Each scene shows the same named points in several views. A view is turned or mirrored, and shifted as a whole, has a little noise and may leave points out.
(in the rows, 128 means zero)

Scene 1
View 1
vomav: [ 96 154  77 188 153  88 183  92 107 118 108  93 118 144 190]
bof: [127 113 137 162 148 102 139 148 142 142 102 119 107 133 129]
mudi: [ 93 155  59 204 144 102 172  96 114  97 101  94 122 134 184]
visu: [133 113 104 142 137 119 146 114 153 131 120 101 128 142 151]
tevu: [166  68 133  78 113 147 125 124 188 160 152  86 146 158 127]
Tadan: [136  98 143 141 138 113 131 140 158 149 109 114 114 138 124]
Nekan: [151  87 134 101 125 127 137 122 172 155 139  96 136 159 133]
ditef: [153  87 158 112 136 112 138 142 169 167 129 114 120 148 123]
ragun: [129  88  97 191 130 145  77 176 174  91  81 145 103  90  88]
Lopop: [125 122 130 146 148  97 158 119 136 152 116 102 121 155 155]
gepa: [142  96  89 136 114 140 122 128 173 120 126  97 132 135 134]
letu: [133 115 136 118 144  98 162 110 146 161 136  95 126 158 159]
View 2
vomav: [131  72 147 133 104 134 130 111 130 125 104  41  68 119 101]
ragun: [164  93 153  90 137  83  81 122 125 130 182 202 130 140  23]
Nekan: [151 171 105  70 134  95 121 153 155 128  92 138 126 128 117]
visu: [145 128 132  92 115 113 123 132 141 131 108 109 106 122  96]
Lopop: [155 114 121 111 129 110 117 148 152 119  97  96 102 125 119]
ditef: [151 151 110  82 134 102 119 150 160 121  89 123 117 121 120]
letu: [153 142 116  97 127 107 128 152 159 121  82  95 108 122 132]
mudi: [131  62 159 130  98 131 130 100 116 132 122  52  66 120  73]
gepa: [130 152 132  65 118 103 118 126 129 129 121 145 108 131  74]
Tadan: [158 119 130  90 134  93 105 136 142 129 132 156 121 133  81]
bof: [177  99 131 111 142  96  94 145 153 120 120 125 119 128 102]
View 3
visu: [ 99 146 166 106 137 135 113 107 176 147 102 123 141  99 134]
ragun: [149 100 213 134 104 177  58  84 198 155 106 141  99  49 225]
vomav: [ 54 161 162 106 123 177 125 104 212 153 157  90 157 146 109]
bof: [103 166 200 124 123 156 114  89 154 155 102 119 141  82 160]
ditef: [115 169 181 106 145 107 129  95 117 148  64 142 144  61 143]
Tadan: [118 136 182 117 128 139 100  94 167 152  94 137 130  68 174]
letu: [ 89 172 160  94 150 117 137 108 146 148  94 126 155  97 110]
Nekan: [112 151 159  96 146  96 119 112 142 144  60 141 144  73 131]
gepa: [112 139 162 101 140 113 109 108 165 145  80 139 140  75 138]
tevu: [136 135 144  82 160  62 106 116 142 139  44 156 137  57 132]
View 4
gepa: [110 154 186 189 132 114 167 151 126 122 118 109 140 149 101]
mudi: [180 144 210 158  98 134  89 122 192  57 131  99 113 164  85]
ragun: [110 142 214 191 159 111 118 221 127 143  62 108 134 190  44]
letu: [130 125 154 157 130 114 146 100 130 105 126 120 111 108 129]
tevu: [ 82 144 150 191 144 109 202 130  89 145 122 121 146  99 135]
Lopop: [140 136 176 161 121 117 130 122 148  89 122 108 115 131 105]
bof: [127 116 169 149 151 109 110 143 136 119  85 128  99 135  90]

In a view up to two points have been moved. Name them for each view, in the order of its rows, or write -.
view 1 | Tadan
view 2 | ditef
view 3 | gepa
view 4 | Lopop
